Points, in no order, along strands that fork and pass close to each other.
Points whose rows are less than 153 apart are linked; no others are. Some points are linked to none.
K256: [-16  12  14  31   4 -27 -20 -23  14  11 -25   3   3  29  15 -10  -8  24
  11 -11   1   7   9 -10  -8 -29 -24  16  23   7  -4 -27  35   0   1 -61
   9  23  13  -9  24 -18  18 -49   6  11  14 -20 -50 -32 -28 -23  51  35
  48   1  32 -39   0   1   3 -15   6 -29]
K305: [ -6  17 -20 -19  14  25   1  13 -13   8  -5   8 -23  12  34   0   3 -20
 -36  25   4   2  36   9  -6  43  32   3  -7  12 -18   8  26 -11  18   5
 -28   8   5  19  16  19 -19   2 -19  13 -10   4  57  14  36   8 -12 -32
 -41 -18 -15  22   5 -10  -2   5 -16  17]
K10: [-28  27  -4  23   7 -28 -16  -7  27   1 -42  13   6   7   1  -1  -8   3
  16 -10   5   2  22 -12  -3 -20  -1  29  25   2  15   0   5  20  21 -55
 -24  18 -14 -13  -2  -8  -6 -42  30   6  -4  -3 -33 -17 -37 -19  14  14
  24  -6  39 -35  -4  -4   4 -19   0  -9]
K34: [ 18 -18  -8 -24  33  -4 -14  23 -19   7   6  -8  27  13 -38  12  14 -20
 -21 -29 -35 -37 -12  19  23  -7  11 -37  -7 -38  15 -29   1  -1   0   6
  10  14  28 -21   2   6 -12  -2  68 -40 -21 -31 -28  -6 -28 -10  36  25
  21   6  12 -19   4   1 -13 -36  31 -17]
K603: [-10  17  -2  31 -45   2  23  -7  40 -33 -25  27  41   5  -7  -9  13 -18
   8  -2  36 -17  -9 -23 -23  15 -22  27   4  -7  26  63 -32  15  10  13
 -34 -15 -45  -5 -21 -17   7  20 -41  -6  -5  38  -7   4  -5   5 -32  -3
 -33 -14  13  27 -18   3  13 -23   9  10]
K753: [-44  15  65  10 -39 -24   6   3  13   0  27   7 -15 -23  30  58  -1  42
  28  37  32  12  29   4 -34  -6   8 -29  23   9 -11  42  -9  43 -17  10
   0 -18 -22   6  -1  -6   3  40 -49   5 -21  21  17  19 -13   4 -22 -52
 -28  12  17 -34  31  10 -27  43 -22  43]
K417: [ 18 -36   4  12   1  -6  35 -49 -13  42  37 -14 -27 -16 -28 -12  -8  -5
  21   7 -16   0 -23 -35   2 -26 -10  17 -27   1 -24 -31  -2  -4 -23   2
  15   3   6  -1  12  14  13 -28  13   3  21 -10  14  12 -37  20  21  47
  43   2 -35  25 -31  29  24  12 -38  -5]
K403: [ 16   8 -19 -26   1  -4 -18  17  23 -18 -33   8  23  24  27 -33   5 -21
  -1 -15   5 -10  -3  40 -17  10 -22   0  -4  16  18   7  19  12  10  16
 -20 -29  26  -2   2  -3   6   6  19   8   9  16 -24 -15  13 -18   8  10
 -16 -13  36 -12   6  -4  -2 -50  29 -24]
K927: [ 21   5 -28 -11 -22  26   7  -8   1 -27   0  11  26   2  11  -2 -14 -32
  -8  29 -10  -7  -9   7 -46  56 -24 -13 -23  17   6  36 -14  -1   3  47
 -22 -17  -1 -10   3 -11 -19  29 -18 -10 -24 -12  29  28  24  31 -21  20
 -38 -40  -5  22  -1   1   7 -14   5   4]
K172: [-35 -29  28  28   4   4  -4  15 -26  -3  13 -15  19 -35 -68  32  26 -22
  23 -26  13  -8 -35 -19  27  -2  14  41  17 -50  23  16 -74   7   1  30
   5 -29 -36   6 -12 -17  16  18  15  -7 -28   7  -1  15 -10 -16 -51 -19
 -19  19  19  52 -14 -20  16  53  44 -19]
K606: [ -1  -2   4  31  39  -1 -43  16  -8  -9 -38 -13 -13  18   1 -23  34   4
   5 -40 -30  17 -39  22   8 -11 -11   3   4 -32  18 -39  34 -22  30 -16
  20 -26  33  13   2 -16  41 -62  26  23  -7  -4 -29 -46  23 -34  21  21
  22   1  31  20 -36   1  28   2  23 -36]
K582: [  2  10 -28 -19  22 -15  16   7 -18  17   2  18   0 -23 -31  23   7 -20
 -19   8 -20 -17  24 -17  12  32  52   9  -8   3  -4  -2 -22  16  20   4
 -17   6 -15 -10   1  13 -37  22  18 -31 -37  -3  48  24 -23  19 -26 -12
 -13 -11   4   6  -7   2 -12  14   5   8]
K652: [ 16 -24  11 -49  19   8  -3 -30   4  24  51 -26 -10  10  44 -26  -4   9
 -30  20  -9   3  -2  38 -23  -6 -18 -43 -11  39 -37 -36  33 -48 -43   1
  24 -17  40  29  -6  40   2   7 -32  35  28 -25 -19   2  18  -8   5  -5
  32 -26 -47  -5  28  16 -26  28   6  -9]
K770: [-20  -4  68  25 -60  16   9 -26  35 -10  17  11  -5   5  49  23  10  16
  26  40  52 -11   0 -11 -33  -2 -28 -23   4  10  11  55  -3  12  -5  14
   3 -29 -14 -14   7 -15   8  12 -50  31  14  30   8  25  -8   9   5  -3
 -10   4  -7 -10  10   1  -1 -12 -55  19]
K79: [ 37 -24 -27 -38  27  14  23 -11 -40  35  37 -12 -13   7 -11 -10 -34 -19
 -35   8 -23  20  17  -3  38  16  19  -9 -24  19 -41 -78  24 -34 -13 -21
  53  52  41  13 -16  28 -11  -8   4  -8  13 -15  16  21   0  27  30  12
  28  11 -43  -2  11  36 -17  -7 -18  11]
K594: [ 11  19 -49 -26  21  13  -4  29  -7  -3 -42  20 -13  18  41 -27  -1 -27
 -30  -3   9  14  33   7  10  38  23  13  -5   7  -7   5  17   3  37  -2
 -14  19   8   8   5  14 -14   5   7 -10   8  25  38  -8  37   4 -10 -16
 -39  -2 -12  10  -1 -21   6 -31  -2  -4]
K236: [ 25 -21 -16 -37  21 -10  -8  10 -27  17  22 -22  16  19  -5  -3   4  -4
 -61 -20 -37 -22 -16  28  18   4 -10 -38 -14 -16 -21 -50  19 -27 -11  -7
  46  21  56 -12   9  19  21   8  37 -27   5 -38 -29  -1  -6 -12  51  39
  35  18  -5 -33  25  11 -22  -8  31 -16]
K884: [-17   8  64  16 -59   5   1  32  30 -53  -1   9  17 -18  -7  23  15  21
   8 -11  41  -6 -19  13 -10 -27 -29 -21  33  -7  21  60 -12  35 -16  53
  -9 -31 -28  11 -29 -16  -3  49 -44   3 -33  40 -35  26  -2 -15 -35 -32
 -34  12  45   5  21  17  -1   2  28  20]
K204: [-13 -41  11  20  16   0  10  -1 -18  13  18 -15  12 -29 -64  30  20 -25
  21 -17  -8 -28 -24 -12  35  -5  24  23  -4 -46  26   0 -51  10  -1  22
  -1 -15 -28 -12  -5   1 -16  -5  52 -23 -33 -20   3  22 -48   8  -9   9
   5   2  -3  30 -28 -18   7   7  21 -26]
K900: [-38   6  20  25   6 -18 -31   1   6   4 -23   5  -3 -11 -22  14  18  10
  24 -31   4  -8  -5  -4  14 -44   1  12  26 -29  35 -10  -9  27  20 -27
 -19   3 -14 -12   7   0  -2 -38  42   9 -18  -3 -34 -10 -26 -32  -7   9
  17   5  39 -27   3 -16   0  11  17 -11]
K715: [ 10  -6 -14 -21  44  19  -9  -7 -35  29  19 -14 -55 -10   7  -7  -6  29
 -32 -24 -25  34   9   8  51 -12   9   5  -7  15 -29 -67  47 -26  -4 -37
  34  22  36  30  16  24   5 -33  17  10  24 -19  -3  -2  42 -29  29   3
  48  16 -40   2  25 -16  -7  27  -3 -17]
K482: [-36  24  14  45 -45  -4   6  25  45 -50 -37   6  48   5 -22 -14  -1 -19
  10 -15  47  -3 -15 -19  -3   0 -13  24  27 -20  33  55 -31  12   8  -2
 -23 -31 -43  10 -60 -25  25  11 -48  19 -26  32 -51  -4 -14 -15 -34 -28
 -35  -2  25  31 -28  10  22 -13  23  14]
K415: [-28  -1  16  17  -2  20 -30   8  -5   3 -18   7 -55   7  31  15   3  44
   6  12  23   7  26  13   2 -30   2  20  23  13  -7   5  37  -3   8 -41
 -11  -9  -1   1  27   5   8 -21  -3  50  18   5  21  -6  33 -14  -8 -25
   9   4   2 -11  14 -39  -5  14 -46   5]
K772: [ 27  -7  -1 -33  23  11  -7  -9 -11   0  15 -32 -20   9  39 -35  16  11
 -34  -3 -16  19 -15  36  -8  -9 -24 -19 -18  32 -22 -23  46 -27 -25   1
  18 -27  52  19   3  27  21   4  -9  28  40  -3 -15  -4  46 -30  18   9
  42  -5 -39  14  13  10   3   9  17 -22]
K951: [ 24 -14 -12  -7  26  18  -4  -8 -31  34  16  -6 -36 -13   5 -11  -9 -14
 -15  21 -28  -6 -30   2  21  30  16 -12 -17  16 -29 -18   2 -21  10  26
   3   1   6   5  13  10   3 -26   3  26   0 -25  52  15  23  17 -11  11
 -12 -24 -48  51 -22  18  21  35 -12  19]
K58: [  5  15 -20  -7   9  -1   3 -32  18   5  -1 -10 -33  45  39  -9 -33  19
 -19   6  13  37  49  -1 -14 -12  -8  20  16  35 -35 -43  41 -30 -12 -60
  12  26  18  19   9  15   0 -17  -5   3  45  13 -23 -38  22  -2  47   2
  32  20  -5 -34  41 -35 -12 -29 -10 -18]
K360: [ 47   2 -52 -28  -3  21  45 -35  10  10   0   1  22   1   6 -30 -38 -56
   5  24  -3   3  24 -19 -25  40  -8 -12 -40  18 -16 -12  -9 -22  -6  21
   9  30   5 -19   9  -3 -16   7  -5 -34  24 -18  24  16   6  55   5  34
  -6   4 -36   1  -9   6  12 -56 -19   9]
K534: [-31   7  29  23 -24 -18  20   9 -11 -26  31  17  31 -46 -34  54   3   6
  -6  39 -10  -8 -11 -15 -25  39  -1  32  -8   7  -2  31 -27  23 -26  19
   0 -17 -25  15   5 -20 -11  50 -66 -33 -32  -5  25  10   4  15 -58 -44
 -39  -8  17  20 -12  42 -20  60  37  10]
K258: [ 13  29 -71 -38  38  -5  -9  31   1 -12 -54  19  11   8  26 -31  -7 -37
 -16 -26 -11   9  36   6  23  40  32   4  -1   6   4  -8   1  16  45 -17
   0  35   5  -6 -13   1 -15  -5  24 -32   9  14  13 -26  10   5   4  -7
 -18   1  17 -21   2  -7   3 -55  18  -7]
K767: [ 61 -17 -17 -12  22  15 -29   6 -23  -6  -9 -15  -5  22   0 -19   4 -35
  -8  14 -40  -3 -38  36  -6  16 -17 -33 -24   8  -3 -15   3 -14   3  54
  18 -14  49  -8   3  -1   8   9  30   3   1 -17 -12  -2  27   5   6  37
   6 -23 -22  18  -5  14  14 -18  26 -11]
K845: [ 45   4 -48 -12  27  20   9  22 -19 -27 -58   2  34  28  -9 -44 -13 -55
  11  -2 -41  11 -19  -6  31  34   6 -19 -20 -21   5 -16 -21   2  11  22
  41  29  17 -25 -12 -10  -6  -8  23 -30   9   3 -19 -30  -3  30  33  49
  12   1   3   6 -43  30  23 -65  17  -5]
K33: [ 23 -47   0  -1   2  -3  31 -30 -17  37  41  -4   7  -9 -41  12  -9 -20
   1  18 -23 -26 -11  -8  10 -13   3   3 -25  -9 -12 -33  -1  -4 -17   5
  16  18  12 -17   3  22   1 -23  30 -23   1 -34  11  24 -46  34  26  41
  38   7 -24   6 -20  24  -2  -6 -22   4]
K973: [-20  33  27 -32 -29 -45   5  -4  26   8  36  -5  -5   0  31  41 -24  39
  20  37  26  25  45  28 -39 -21  25 -22  19  19  -6  13  -9  23 -14   0
 -30   4 -23   7 -18  -5 -23  40 -18   5   3   5   1  -3 -16  -8 -22 -46
 -33   4  20 -74  67 -10 -34  26 -19  40]
K90: [-14 -11   8   5  13 -14 -15 -32 -11  48  31   6 -17   4 -12  22  -8  37
   3   2  -2  -7  29  -1   5 -42   9   9   7   2 -16 -32  16  -3   2 -49
 -10  43  17 -15  10  19  -5 -31  42 -11   3 -20 -13   1 -31 -12  33  15
  32  13  -3 -58  29 -34 -27  10 -29   4]
K314: [-49   0  40  59 -36  22 -46  42  42 -44 -45  -8  -6   9  12  -2  34  31
  12 -17  43   1 -34  21   6 -43 -25  -9  47 -49  22  28  -1  13   9 -14
  -3 -57  -4  -7 -26 -19  36 -18 -32  44 -19  29 -55   4  35 -22 -13 -28
 -16  -7  46   7 -25 -15  26   0 -16  18]
K368: [ 19  -4  13 -12   8  15  13 -22   4 -18   7 -16 -27  17  55 -35   2  33
 -12  -1  16  41   0  13 -14 -31 -18  -4   1  44 -24  -6  55 -18 -43 -32
  16 -20  33  23   0  12   9   1 -41  43  58  36 -15 -20  40 -19  18   5
  53   3 -38  19   4  -6   8  -6 -18 -24]
K313: [ 18   5 -22   2  31   3  22   4 -19   9 -37  13 -32  18   9 -22  -4 -12
 -13 -12 -23  19  -2 -40  43   7  29  35  -1 -10 -14 -23   8  -8  30 -22
  21  34   2 -13   1  18  -1 -48  28   5   4   9  34  -5   3  17  15  11
  16  -1 -21  25 -49   3  20  -8 -20 -12]
K925: [-16   9  16 -57 -12 -29 -10   8  25   5  34  -5  12   0  27  18  -7  18
  -4  20  11 -11  31  45 -42 -18  15 -35  -3  17  -7  15   3  11 -17  25
 -33  -6   2   9 -14  16 -33  39 -16  11 -13 -12   7  19   0  -7 -24 -29
 -42 -23  37 -48  47   3 -47  26  14  31]
K106: [ 21 -15  35  -6 -14  18  21 -25   3  -2  23 -16 -26   1  44 -27   1  33
   7  23  29  25 -14  -7 -14 -32 -18 -10 -11  48 -13  17  34 -23 -41  -7
  -1 -28  14  17   7   7  11  -4 -42  58  42  26   4   1  22  -7   3   8
  40 -11 -59  28 -11   8  20  19 -41   1]
K297: [-39  18  37  26 -17 -40 -17 -15  -5  10  11   1 -25 -35 -30  48  10  30
  37  -6  21  -6   6 -17  -4 -44   4  20  36 -18  23  11 -34  54   9 -22
 -12  -6 -30 -13   1   0  -1   5  17   5 -10   4 -12   5 -38 -18 -35 -11
   1  29  23 -39  23 -15 -16  37  -6   7]
K779: [ 23 -14  10   1  -3  -7  29 -57 -12  28  31 -16 -27  -7   0 -24  -7   2
  17  22  -2  17 -15 -29  -3 -31 -17  11 -19  30 -32 -17  17 -16 -38 -11
   7  -6  17  14   7   8  20 -21 -14  35  35   9   7  -8  -8   2   8  35
  51   2 -57  29 -16  29  29  20 -38  -5]
K194: [-50  15  22  57 -26  -5 -24  43  38 -51 -53  -1  30  -3 -28 -10   8  -6
  17 -25  37   8 -14  -3   7 -13  -9  20  39 -36  27  29 -16  13  22 -25
 -25 -43 -22   9 -58 -27  22 -13 -26  33 -33  26 -65 -13   5 -28 -24 -23
 -26   7  46  19 -28   2  35  11  10  13]
K293: [ -7   6  46  16 -43  -6   7 -38  40   6   9   8   3  17  28   8  -5  -1
  29  38  34 -11   4  -7 -37 -28 -33  -2   6  22  18  25 -13  14  -7   5
  -9 -25  -5 -26  10   0   0   7 -15  32  15  15 -11  14 -31   8   5  20
   6   8  -9 -20  18   9   0 -19 -30  -3]
K454: [ -1  19 -28  11   3  -3  20 -31  28   9 -21   6 -10  45  37 -25 -29   5
  16   5  21  30  61 -28 -10 -18  -3  28   5  26 -20 -24  25 -21  11 -58
   2  41  -4   9   8   6   2 -49  -7  -8  41  13  -8 -33   8   6  32   8
  15  20 -13 -15   8 -13  14 -48 -26  -5]
K68: [-27   0  32  41 -24 -25   9  27 -11 -30  -1   3  28 -29 -60  32 -14 -25
  13 -21  22 -28 -24 -33  31  -6   5  67  26 -23  18  24 -62  22  -4  11
   2 -23 -53  13 -24 -28   8  34 -11  -9 -23  16 -15 -10 -38  -7 -54 -33
 -10  25  24  38 -12   4   2  42  45 -10]
K986: [  0  23 -50 -37   1 -11  30 -24  21   9  29  -1  39 -12   8   5 -26 -20
   3  25   5  -5  51   6 -50  51  22 -10 -21  30 -11   6 -10  -9  -1  16
 -36  22 -21   6   5  -1 -41  33 -30 -40  -8  -4  37   9  -7  34 -16 -19
 -46  -6   1 -23  37 -16 -15 -17  -9  22]
K569: [ 23  -4 -26 -25  28 -14  -2  32 -23  -1  -7   4  20 -16 -54  13   8 -33
 -16  -3 -39 -31   3   2  24  18  40 -22 -10 -12  18  -4 -21  17   8  15
  -2   7   3 -13 -20   8 -51  38  54 -42 -31 -13   1   8 -35  11 -10  17
  12 -11   8  -9   2  -2 -19 -23  21   3]
K877: [-34   1  53  33 -52  31  18 -15  19 -23  21  22  23  -6  24  31  16  20
   7  40  46  -4 -17 -18 -37  33 -15   0 -14   8   0  79 -16   7 -17  23
 -13 -20 -11 -12   4 -16   7  16 -80  -6  -8  33  24  32  17  23 -14  -9
 -37 -19   1  21 -20  10  -7   5 -33  34]
K679: [ 14  17  -5 -50  -9 -37  -9  21   6 -13  16  -6  22 -20 -11  13  -7   6
 -15  -1 -18 -23  11  39 -22  -1  17 -28  -7   6  19   7   0  15 -13  43
 -36 -10  -6   6 -14   2 -41  73   6  -3 -32 -20  -8  11  -6 -13 -45 -22
 -41 -12  36 -24  32  10 -36  21  54  12]
K342: [  5  23 -61 -28   3  -9  35 -28  33   8   4  14  30   8  12 -12 -23 -23
  24  -7  24  -4  63  -2 -41  27  10   8 -16  26  -2  14 -10  -8   8  12
 -41  36 -25   2   7  -2 -29  10 -17 -39  28  14  21  -7  -2  23   0 -23
 -37  19 -14 -27  36 -31   6 -49 -12  22]
K52: [ -5  27 -37   9   1  -1  30 -42  36  10 -15  20   0  37  28  -3 -19 -11
  24   9  40   9  74 -25 -19   4  20  27   0  16  -7  10  -4  -9  24 -31
 -31  26 -30   0   4   6  -8 -21 -16 -12  33  24  27 -18  -4  12   9 -12
 -23  16 -20 -13  15 -29  14 -41 -37  14]
K309: [ 18  14 -51 -14  38  -1  -4  37  -3  -9 -57   8  19  24  19 -34 -10 -33
 -12 -24 -24  11   5  -5  34  36  19  -6  -3 -10  12 -30   8   1  31 -33
  37  35  16 -13  -9  -6  -3 -41  35 -37   8  -2 -22 -31  -3  10  49  28
  12   4  24 -22 -22  20  14 -59  25 -25]
K979: [ -4 -16   2  26  25  20 -54  21 -10  11 -27 -19 -20  -3 -20 -12  41   7
  13 -38 -10  17 -40  14  20 -24  -6   3   7 -51  28 -18 -14 -21  32  14
   1 -26  11  13  16  -9  41 -47  48  34   1  -1   8 -20  21 -39  -2   9
   2  10   7  38 -34 -23  30  28  12 -24]
K933: [-38  23  52  30 -33 -50  -7  -1  -3  -2  16   6 -26 -40  -4  64  -3  47
  30  12  35  13  16 -15 -19 -25   5   3  35   1   0  27 -34  62  -9 -17
   2 -15 -41  -1  -6 -12  11  38 -18  -3 -18  12   2   4 -22  -4 -40 -49
 -16  44  11 -38  34  -1 -14  53 -15  27]
K191: [ -2  16 -42  19 -29   2  31 -15  34 -39 -41  28  58   7   5 -36  -4 -28
  21 -28  30 -16  -1 -27 -24  43 -17  12 -15   6  24  66 -21   2  13  21
 -38  -1 -42  -3 -15 -31   8  21 -50 -21   5   7   4   0   8  14 -34 -10
 -44 -10  -3  25 -27 -20  20 -43  11   7]
K185: [ 49  -7 -19  10   0  35 -23  10 -19 -32 -20   2  -4  18   4 -15   8 -28
 -18  21 -16   4 -46  18 -17  46 -23 -24 -14   6  14  39 -15 -12   8  69
 -12 -26  22  -9  -7 -17   1  19   2   8 -26   6  13   3  44  20 -12  27
 -28 -41 -17  46 -27  -4  16 -12  12  12]
K709: [-13   3  -2   5  -2 -26  13   2 -17   0  25  14   9 -38 -45  40  11  -3
  -6  25 -13 -26   3 -13  -3  30  22  16  -3  -5   2   8 -32  26  -5  15
 -20 -14 -19   8   7  -3 -25  37 -10 -15 -36  -8  30  26 -19   9 -46 -27
 -23  -8  12  20  -5  14 -11  47  24   8]
K864: [ -5   2   8  -5   1  29   9  -4 -10  24  15  -7 -29   1  22   3   0  -5
 -14  41   8 -11   1   5  -2  22   5   4 -11  15 -28   6  16 -16  -1   4
 -28 -12   3  13  25  22   6 -21 -20  30  -4 -10  53   6  21  15 -13 -11
 -19 -20 -33  38  -9   6  10  33 -30  19]
K171: [ -5 -37   1  14  31  15  -3   8 -29  32   2  -4 -21 -13 -28 -13  23  27
   6 -54 -37  17 -22 -32  57 -26  17   8  -1 -34  19 -44  18 -10  14 -25
  43  49  -8  -8   7  17   5 -60  60 -30 -14 -24   3   7 -11   2  63  19
  30   2 -11  -9 -41  -1   2  12 -22 -43]
K710: [ -9 -15  23 -13  -2  -6 -36 -18   6  23  36 -13  11  14 -12 -10  26   5
 -13 -11 -13 -34 -15  31  -7 -45 -31 -28  -9 -22   9 -29   1  -7 -20  20
  -5 -23  36 -13  21   6  21   2  34   9  -5 -43 -33  -1  -4 -58  22  34
  20  11  16 -31  39   4 -15  -2  33 -24]
K363: [-37  10  23  11 -33   8  31 -40  39 -10  37  12  34 -11  34  30  -8   9
  27  56  26  -5  29  -9 -54  51  -4  -2 -13  25  -3  37 -20   0 -18  23
 -26 -13 -20   4   8 -13 -14  29 -80 -21  -5  11  50  19  -6  27 -10 -18
 -44 -15  11  -8  12   3  -7   9 -22  25]
K677: [ -9  20  16  -1 -25 -27 -10 -31  38   4   0   2  10  45  41 -19 -10  20
  -1  -1  14  -4  11  15 -25 -29 -42  -5  26  24  -9  -7  14  -3 -13 -34
   5  -4  23 -18  18 -10  20  -5   0  14  29   2 -50 -33 -19 -21  46  30
  32   5  20 -57  45  -6 -21 -37   2 -15]
K105: [  4 -25  -2   3  19  23  -4   5 -19  42  34 -21 -49 -34 -20 -14  13  17
  10  -5 -17   6 -46  -5  28  -1 -11  -5 -16   0 -20   4 -19 -19   6  16
  -4 -18  -6  12  25  -3  38 -36  12  45  24 -13  38   4  33 -10 -12   7
  -6  -6 -56  74 -45   7  37  68 -22   8]
K934: [ 28  21 -15 -32 -31 -22  -2  46 -11 -40 -24   9  26 -18 -14   3   5  17
 -16   1  -7   3   4  22 -18  25  10 -13   0  14  21  38   4  16   4  47
 -25 -11 -20  19  -4 -16 -25  81 -17 -13 -31   8  10   5   9  -8 -43 -46
 -49 -17  33   5  12   7 -18  15  51   5]
K353: [-55  -2  49  50 -33  27 -46  43  14 -24 -33  12 -40 -28  21  18  23  64
  23  -9  38  -4 -22  -4   1 -50 -13 -15  44 -44   3  42   5  28   1 -24
   5 -28 -17 -15   0 -22  36   4 -21  39   3  22 -14  15  41  -8 -22 -47
  -1   3  25  -5  -4 -39   6  27 -36  30]
K748: [  6  14  16  23 -26 -30  15  35  -7 -40  -2  -9  26 -21 -55  21 -28 -14
  13 -11   5 -27 -21  -7  25 -17   5  20  19  -4  32   7 -36  15 -14  42
 -15 -15 -46  20 -22 -27 -21  55   3  -9 -32   4 -18  -9 -47 -19 -59 -28
 -13  29  35  21  18  12 -12  21  63 -12]
K780: [ 21 -20 -17   1  30  14  19  20 -32   7 -22   9 -17  17  -8 -21   6  -7
  -7 -34 -41  24 -10 -41  71   1  37  20   3 -27   2 -45  10  -5   9 -15
  52  52  -1 -17 -10  15  -9 -46  51 -25  -6  -5   7   4 -16  34  57  18
  28  -3 -19  -1 -49  31   4 -17 -28 -17]
K202: [-50  -7  56  25 -35  29 -38  28   0 -12 -10   6 -59 -12  47  30   5  64
  23  21  42   2   9  13  -9 -46 -10 -26  26 -13  -5  31  30   9  -8 -27
   3 -22  -7 -12  18  -8  20  -4 -20  52  21  14  10  14  45 -11  -3 -43
  10   5  -1 -21  13 -37  -8  26 -56  19]
K797: [ -2  21  15 -16 -33 -12   7 -35  47   8  12  17  20  18  25  -5 -10 -12
  12  18  24 -19  16   7 -37 -19 -25  -1   3  26  14  21 -12   8  -7   4
 -28  -7   2 -25   9   5  -8  19  -4   6  19  17 -27   2 -32  -1  13  11
  -3   8  15 -52  43  -2 -14 -38 -10   1]
K955: [-11  22  -7  -9  22 -19 -17 -13   1  28   9  -1 -16  29   7  22 -15  27
 -19   5  10   8  45  12  -5 -28  10  18  17  21 -19 -29  25 -11  -3 -62
 -15  42  19 -10   5   6 -10 -21  35  -8  18  -7 -25 -26  -2 -19  38   8
  19  10  21 -72  49 -51 -32 -13 -19   0]
K599: [ -2 -10  -1   3  53  13 -21   5 -30  31  -8 -10 -43  -9  -2 -16   8  40
 -13 -37 -27  21  -6  -6  45 -31   3  12  -1  -7 -14 -54  43 -19  19 -38
  34  27  20   7  32  13  13 -49  37  -5   9 -25   1  -6  22 -30  37  14
  44   8  -8 -13  -3 -16 -10  16  -4 -33]
K930: [ 43 -18 -14 -29  35   1 -20   4 -23   9  -1 -22 -17  18  12 -26   6 -21
 -34  -8 -42   1 -27  32   9   6 -11 -32 -20  10 -23 -43  27 -21  -1  14
  44 -10  59  -5   8  15  18  10  17  -1  22 -20 -16  -5  25 -21  25  28
  29  -3 -17  -4  12  23  -1  -6  26 -23]
K383: [  3 -58   3   7  11   1  23  -9 -14  34  57 -12  22 -33 -69  33   7 -16
  12   3 -27 -37 -15   7  17  -3  17 -12 -18 -35  17 -20 -22  11 -14  10
  13  10  -5 -20 -11  22  -8  -8  52 -41 -24 -52   6  27 -49  29  19  31
  26   4 -16   6 -27   6 -15 -13  -4  -6]
K117: [ 19 -17 -17 -53  19  15   1 -26  -1  45  48 -18  -6  15  23 -18 -30 -25
 -50  19  -9  -2  13  31 -10   9   3 -32 -20  31 -49 -59  32 -55 -29 -16
  32  14  34  28 -13  44 -10   3 -15  12  17 -25  -5  -2  10  25  15   1
  12 -22 -40 -15  35  15 -31   1   9   7]
K520: [ 35  -2 -10  19  60 -10 -30   6 -46 -19 -24 -22 -21  21  -2 -34  26  -4
   7 -54 -59  42 -59   5  30   3  -8 -20 -14 -27  -4 -46  19 -24   0  -4
  57 -14  40  26 -12 -25  55 -50   6   3  19  23 -20 -50  25 -32  29  25
  50   3   5  32 -31  37  41   4  26 -39]
K712: [ 40 -32 -24 -27  27  17  27  14 -49  15  16  -4 -10  10 -24 -13 -13 -10
 -27  -8 -44  21  -5 -16  67  11  19 -13 -14  -5  -9 -55  17 -18  -7  -9
  68  54  29  -9 -10  19  -3 -12  27 -25  14 -19  13  18  -8  33  49  24
  47  13 -39 -12 -16  44 -15 -11 -32   3]
K97: [-19 -11   6  10  26 -11 -14  30 -12  -8 -12 -12  44  -1 -46  18  10 -20
  11 -62 -29 -25 -24   4  37 -11  23 -13  14 -55  36 -23  -3   2  -8 -14
  -3  11   1  -4 -15 -12 -22 -32  59 -34 -37 -28 -54 -26 -68 -23  43  13
  28   3  35 -17 -12  -5   5 -39  42 -37]
K969: [ -4  16  39  26 -62   4  17  39   5 -53  14  23  28 -26 -32  32  -3  25
  -6   7  20   1 -20  -4 -10   8 -24  16   2  -2   6  61  -4  16 -24  50
   1 -24 -39  24 -10 -24   0  63 -65 -34 -30  27 -24   2  10  13 -50 -55
 -46   9  28  36  -8  32 -20  32  43  19]
K821: [ 54   2 -45 -10   8  16  30 -13 -13 -14 -25   0  15  14 -11 -27 -23 -54
   5  15 -30   6  -9 -25   8  36  -3  -9 -31  -8  -3  -2 -25  -4   5  23
  22  28  -3 -33   1  -4 -14   0  11 -33   5 -15  11   5  -3  47   7  54
  10  -1 -20  25 -42  13  23 -53  -3   1]
K935: [-13   7 -12 -18 -12   5  25 -30  21  -6  25   7  36  -7  18  17 -17 -11
  -2  37   3 -12  28   0 -50  46  -2  -9 -21  31  -7  21 -14  -2  -2  29
 -32  -9 -14   4  11   1 -33  28 -49 -20 -16  -6  45  25   2  33 -26  -3
 -39 -39  13  -4  19  -1 -11   2 -10  12]
K876: [ 27  28 -56 -38 -18 -14  11  25   4 -29 -29  13  44 -21  -1 -29 -12  -6
   0 -17   0   2  15   7 -26  44   1  -2 -14  26  22  49 -13  19   9  41
 -34  19 -33  18   2 -28 -35  71 -18 -32  -2   6  16  -6   1   7 -40 -33
 -41  -8  18  -3  18 -13  -8 -25  31   9]
K746: [-24  -4   5  26   5  13 -20  14  -9  11 -29   8 -33  -7  -1   5  24  25
  -1 -10   9  -4  -2 -18  16 -23   0  41  20 -22  -1  17  12  10  35 -33
 -12  -7 -12  -6  21   6  12 -35  10  40  -1  14  30   6  19 -12 -21 -15
  -5   3   1  26 -21 -35  14  42 -23   8]
K858: [ -4 -22  -1  14  12  29 -23  15 -16  24   3 -12 -36 -16 -26  -6  35  11
   5 -20  -5   1 -41 -13  25  -3  -2  15   5 -30   3  12 -31  -8  29  10
  -3 -14  -7  -1  21   1  36 -35  28  40   0   0  33   1  29 -16 -17  -8
 -20   7 -22  71 -42 -15  30  60 -13  10]

Follow the links from the first point to the second, and from the first to the third. Name the last point that the two ways share.
K930 / K58 / K900 | K935
K68 / K712 / K185 | K772
K927 / K748 / K313 | K772
K955 / K185 / K797 | K935
K58 / K534 / K368 | K930

A fork is a point with three links. Follow the links from the first point to the second and name the forks in between, in order.
K877 / K582 | K935 > K930 > K34
K712 / K534 | K772 > K930 > K34
K353 / K606 | K858
K417 / K935 | K772 > K930
K106 / K599 | K772 > K780
K171 / K582 | K780 > K772 > K930 > K34
K935 / K106 | K930 > K772
K534 / K97 | K34
K969 / K342 | K34 > K930 > K935
K599 / K33 | K780 > K772

Name the points in between on the shortest way along the links from the first point to the second, in order.
K106 / K712 | K368 > K772 > K652 > K117 > K79
K520 / K314 | K606 > K979 > K858 > K746 > K415 > K202 > K353
K256 / K973 | K10 > K900 > K297 > K933 > K753
K797 / K58 | K293 > K770 > K877 > K363 > K935 > K986 > K342 > K52 > K454
K68 / K779 | K172 > K204 > K383 > K33 > K417
